Points on a hilly landscape, in no order, each with its height.
From any point a ball takes the steepest step (drop divided by distance) to one of its 2 nearest points. It stops when none of these is lower. Distance is the straight distance between rows; heights are no part of it.
(351) h=11.7: [-11  -5  13 -20  -3 -18  -7   8  -4  11 -22 -14  -5 -37 -16 -12   8  19
  12  14]
(441) h=48.6: [ 13  -5  -8   4 -14  22  10 -28   9   9 -23  11  17   4  28  16 -13 -16
 -37 -18]
(183) h=62.4: [  7  -1 -27   7 -21 -20  23 -13   9  -8   3  41   2   2 -13   7 -12  -4
   4  17]
(404) h=4.5: [ 14  -9 -34  15 -22   3  20 -22  23 -21  22  16  13   8  33  11 -19  -8
 -18   7]
(121) h=58.9: [ -9  24  -7  -6 -14 -25  -9  -6  22 -21  21  32   0 -22 -16  -3  -5   4
  26  34]
(87) h=60.0: [  6  13  -3  -1  13  14   6 -22  -6  14  -6  11 -11  45 -10  12  -3 -22
   8 -30]
(292) h=45.3: [ 11   6  -1  -1   4  13  -1 -34  14  -3  -8   8   6   8  21  20 -15 -14
 -10 -20]
(858) h=15.0: [ -1  16  27  -9  14  15 -16 -13 -11  29 -36  -6   0  -2 -16   4   6   0
   3 -29]
(566) h=61.6: [ 12  15 -13  -3 -28 -12   0 -37  29   1 -12  35  14 -18   6   8 -20  -7
 -13  14]
(155) h=34.5: [-19   4  21   1   9   6  14 -11 -49   9   0 -29 -21   8 -17  11   4 -16
  30 -11]
(854) h=17.6: [-17  -3   1  -5  10  -8  21   1 -24 -28  22 -30 -26  -5  18   5   0 -10
  24   4]
(419) h=32.2: [-11   8  24   2   8   0 -18  29 -29   3  13 -16  -6 -45 -30  -7  10  20
  13  15]
(325) h=47.1: [ 12 -12 -11  30 -24   7  23  15 -32  13   7  27  24  -6 -46   4  -2  -1
 -15  10]
(693) h=47.0: [  4  19  13  14  -5  30 -11  -2 -12  12  24  26  13   3 -36  10  -7 -13
   1 -15]
(300) h=53.6: [  3 -11   7  15  20  29  -2   9 -20   5  18 -27   3  26  10   9  -4 -10
  -9 -26]
(871) h=63.4: [ 11 -11  -8   8   7  20 -13  -6  30   0  -4   4  18  42  24   1  -9 -11
 -28 -19]
(734) h=23.4: [  6 -16 -23  -9 -14  -2  28 -33   8 -12 -14   6  -6   4  40   7 -20 -11
  -7  -1]
(831) h=33.7: [ -5   2   8  -1  34 -11   6  30 -14  30 -12  -7 -20  52 -34  -2  19  17
   7 -17]
(701) h=45.9: [ -4 -15   6  14  12  13  -2  31  -9 -14  32 -11   2  14   6 -11   9   4
  -5   5]
(594) h=60.2: [ 15  16 -11  -7 -20  -7 -25 -24  42  -9  -8  34  16 -15  18   2  -4  -1
  -8  11]
(261) h=22.2: [ -7   6  19 -31  15  -5 -12  -8  11  31 -40   1  -5   1 -12  -2  11  12
  -2 -17]
(315) h=51.0: [ 22 -23 -18   6 -19  13  13 -11  18  10 -26   4  25  16  18   4  -7   0
 -47 -12]
(596) h=53.0: [  6 -14  -6  32  -9  15  -3  25  -4 -11  41   8  14  10  -8  -3  -8  11
 -11  15]
(926) h=40.7: [  3  23  -4  -7   1   8   4 -40   8 -23  12  17 -12  -1  30  24 -13 -27
  14 -16]
(47) h=65.5: [ -7  -3   9 -20  16  -1   9 -19 -13  -5 -15 -19 -21  11  31   6   0  -1
  16 -17]
(618) h=25.5: [-17 -18  -6 -12   1 -30  16  15 -16  -7 -21 -29 -19 -40  14 -26  13  13
   1  24]
(224) h=68.4: [-11 -26  -2 -12   1  -7  15   6 -12 -23  -5 -45  -9 -14  42  -8  -2  -8
  -5   5]
(534) h=52.8: [  5  24   6  20  12  18 -13   2  -6  19  26  35   8  37 -45  18  -4 -19
   2 -22]
(703) h=60.6: [  5  22  -7   0 -13 -20   5  -6   6  -9  13  39  -7   0 -26   3  -7   3
  26  20]
(291) h=21.5: [-12  -3  13 -10   6  -9  -7  40 -18   8  -7 -32  -7 -43 -16 -21  19  26
  12  18]
(258) h=24.4: [ -4  11   7 -18 -11 -17  15 -25 -15  15 -39  22 -11 -34 -16   1  -7  -1
  16   7]
(762) h=18.7: [ 10 -20 -26  13 -32   5  11  -5  21 -18  13  17  26 -17  22  -9 -15   2
 -23  24]
(298) h=46.5: [ -7  20  22   7  20  12 -37  39   0  -9  43 -17  -3  -1 -10 -13  21  13
   8   6]
(710) h=55.8: [  3  -3  -4   5 -15  16 -24   3  33 -13   8   2  33 -14  36  -3  -2 -12
 -27  -4]
(305) h=40.9: [  7 -13  -8  22 -25  -5  29  17 -34  22 -20  15  15 -23 -33  -2  -4  -7
 -14  26]
(925) h=28.5: [  1 -11   4  18  -2 -13  28  29 -43  17 -24 -16 -20  -3 -30 -12  13  16
   5  24]
(276) h=51.9: [  1 -14  -6   9   3  11  -7  17  16 -16  19 -14  16   6  33  -5  -1  -2
 -17  -2]
(498) h=34.3: [  3   1  -1   7 -22  11 -17  -4   5   5   9  19  27 -14 -10   1  -2   1
  -8   6]
(213) h=28.3: [ -9   9  11 -19   8  -6 -11   4  -6 -21  25 -26 -10 -23  22  -2   7  -8
  18   0]
(164) h=48.2: [-15  15  10   6 -14   2  -6  18 -13 -21  45  -6   3 -44  -9  -7  -4   2
  14  22]
(241) h=25.1: [-20  20  37 -16  14  15 -22 -11 -16  16  -9 -16  -7 -17  -2  21  11 -12
  14 -30]
(120) h=27.9: [-17  -4  19  -1  15   1  11   9 -36   8 -21 -32 -23  -4  -1   2  11  -3
  13  -7]
(720) h=36.4: [  1  38  13 -21  -1   5 -15 -44   8  -8  12  16  -9 -15  12  26 -11 -23
  19 -19]
(443) h=27.7: [ 16 -20 -27  11 -27 -18  21  12  25 -12  -2  15  21 -26   6 -22  -6  17
 -13  36]
(20) h=23.6: [  7 -25 -26  -1  -5  -5  17  -9  21 -22  -7 -17   2   8  49  -8  -6   4
 -19  -1]
(641) h=37.6: [-11   7  14   3  15   6 -17  24 -14 -20  41 -24  -2  -7  10  -3   6   1
   7  -4]
(12) h=32.8: [ -9  26  11 -23  12  -7   0 -22  -9 -11   6  -2 -30 -15   1  12   3   0
  41  -7]
(666) h=30.6: [  1  21  18 -21  32 -13 -19  -5  18  19 -13  15 -20  29 -31   5  12   5
  23 -21]
(184) h=62.0: [  4   0   2   3  19   5  -1  -2   5   5   4   6 -10  33  -6   8   6  -3
   7 -13]
(917) h=70.3: [ -4 -27  -9  -6  27 -21  20  14   4  -7  -5 -22 -33  40  13  -8  10  17
  10  -4]
(702) h=40.2: [-11   2  21   1  21  21   6 -15 -38   9  -1 -23 -14  14   0  17  -6 -23
  17 -31]
(415) h=27.8: [ -2 -11  15  -1  25  -7  -1  35 -17  24 -10 -15 -11  23 -32 -11  18  36
   4   2]
(170) h=20.5: [-19  -8  10 -18   8 -19  10  14 -21  -1 -28 -42 -25 -27  15 -13  16   8
  11   4]
(279) h=40.8: [  3   9   4  11 -26  13  -7   1  -7   9  17  35  20 -16 -46   6  -3  -1
   1   0]
(220) h=19.9: [ -2 -20   0   2  15 -20  16  31 -21   8 -11 -19 -27   7 -22 -13   8  31
  11  20]
(709) h=26.7: [  6  19   5 -20  17 -18 -20 -13  31  28 -33  26  -3  22 -25  -3  11   4
   2 -16]
(287) h=35.6: [  3 -14   0  10 -18 -13  20  15 -32  32 -37   2   2 -16 -43  -7   8  11
  -2  17]
(296) h=68.3: [ 10 -26 -12   7   3 -14   2  21  15   7  -4 -13  -1  28  -3 -13   5  21
 -14   3]
(584) h=34.8: [ -1   9  14  -7  34  -6  -3   4 -12  28 -16   4 -19  38 -39   2   8   8
  20 -18]
(236) h=28.4: [-12  20   1 -22  -2  -8  11 -32  -9   3 -14  23 -15 -16  -9  14  -8  -6
  28   0]
(722) h=57.0: [ -9  18 -11  -7 -12 -15 -24   6  35 -21  17  15   6 -16  -4 -23   8  23
  16  32]
(889) h=64.9: [  9  -6   3   6  12  14 -23   1  36  20 -14  -3  14  40   3  -2   4   3
 -22 -18]
(159) h=66.8: [-11  -3  -2 -21   7  -3   7 -18  -4 -18 -10 -31 -14  -6  53   3   4 -15
   3 -14]
(943) h=70.1: [ -8 -29  -9  -3  15 -10  16  20 -17  -9  -6 -42 -23  12  22 -14   7  11
   3   6]
(780) h=58.3: [  8 -24  -1  22   4  38  -8  13 -10  -6  21 -20  20  25  12   5  -9 -18
 -28 -25]
(848) h=63.8: [ 17  -6 -32   9 -22 -19  20  -1  25  -5  -1  28  11  21  -2  -3  -9   7
 -13  23]
(2) h=66.6: [  9 -10   1   0  14   0 -27  20  32   7  -2 -21   8  19   3 -19   8  11
 -15  -9]
(242) h=54.0: [-15  14   1   5  -9   0 -29  19  16 -23  41  -2   7 -26   0 -24   3  12
   9  30]
(797) h=8.3: [  7  -3  -4 -11 -10  -4   1 -10  20  -1 -28   5   8 -16  15   0  -4   8
 -17   8]
(629) h=41.1: [-17  17  15   5  -2  -6  -1  24 -32 -13  32  -3 -14 -41 -27  -5   6  14
  24  24]
(522) h=61.5: [ 12 -29 -12  17   0  27   1   7  13   2  11  -7  28  36  21   2 -11 -11
 -37 -20]
(66) h=47.2: [  4  -5   9  18  15  37  -1 -14 -26  -4  11 -13  -7  37   1  17 -10 -38
   2 -37]
(42) h=58.2: [  2  14  -4  11 -28  10 -29 -17  41  -5   8  22  37  -7  34  -2   0  -7
 -22  15]
(644) h=26.5: [ 15  16  -4  10 -21   5 -28 -12  31  13   2  44  31   1 -20   6  -7   8
 -24   5]
(182) h=31.4: [-13  31  22 -22  -1  11 -13 -30 -14   4  -8   4   0 -24  11  25   2 -21
  16 -25]
(10) h=30.9: [ -3 -17 -16  -6 -13 -25  23  21  -5 -21 -12 -19  -7 -52  14 -22   0   6
  -2  40]
(802) h=69.4: [  7 -23 -11  -2  17 -24  21  13  -2  10 -18 -11 -11  50  -6  -7   7  15
  -5  -1]
(197) h=64.0: [ -1  -4   0  -6  22   5   4 -15   8  -5  -1 -17 -18  36  27   4  -4 -15
   4 -22]
(570) h=49.1: [  8  -9   0  23  -9   4  15  27 -16   2  29  19  10  -5 -29   3  -1   8
  -9  12]
(49) h=16.6: [  4 -20 -15 -10  -9 -10   4  -7  31  -4 -19 -13  11 -18  37 -15  -2   2
 -22   9]
(395) h=37.2: [-18  29  18 -20  20  -1 -25  -5  15  -7  21  -4 -21  -5  -2  -3   8  -1
  36  -5]
(744) h=15.8: [ 10   2 -24   3 -12  -7   9 -33  29 -26   7   8   3  15  50  14 -18 -16
  -9   6]
(79) h=57.3: [ 18  25  -2  13   8  13  -2 -19  -4   4   6  25  10  47 -28  26  -4 -25
   6 -33]
(153) h=35.4: [ 18  12  -9  24 -14  22 -16   2  12  15  19  37  43   7 -31  14 -10 -10
 -27 -10]
(760) h=33.8: [  6 -33 -22   0 -21 -19  18  16  -1  -4 -18  -1   0 -34   0 -24  -2   8
 -11  35]
(62) h=18.5: [-14   4   9 -12 -16  -9   5  -3 -20  10 -30  -1  -1 -52  -3  -3   7   9
   9   9]

For each start below, name the point where the ball stops.
(703) | (351)
(802) | (170)
(594) | (854)
(780) | (170)
(570) | (220)
(184) | (644)
(315) | (858)

Call two points neighbours if one is among the 2 nearest of the other. Go from one point of each pair to the other, from neighbour to neighbour, staying as low as possible. Name the highest point that can't be avoided.
(644) / (351) | (224)
(404) / (170) | (760)
(220) / (351) | (596)
(351) / (854) | (395)
(797) / (404) | (20)
(220) / (858) | (584)
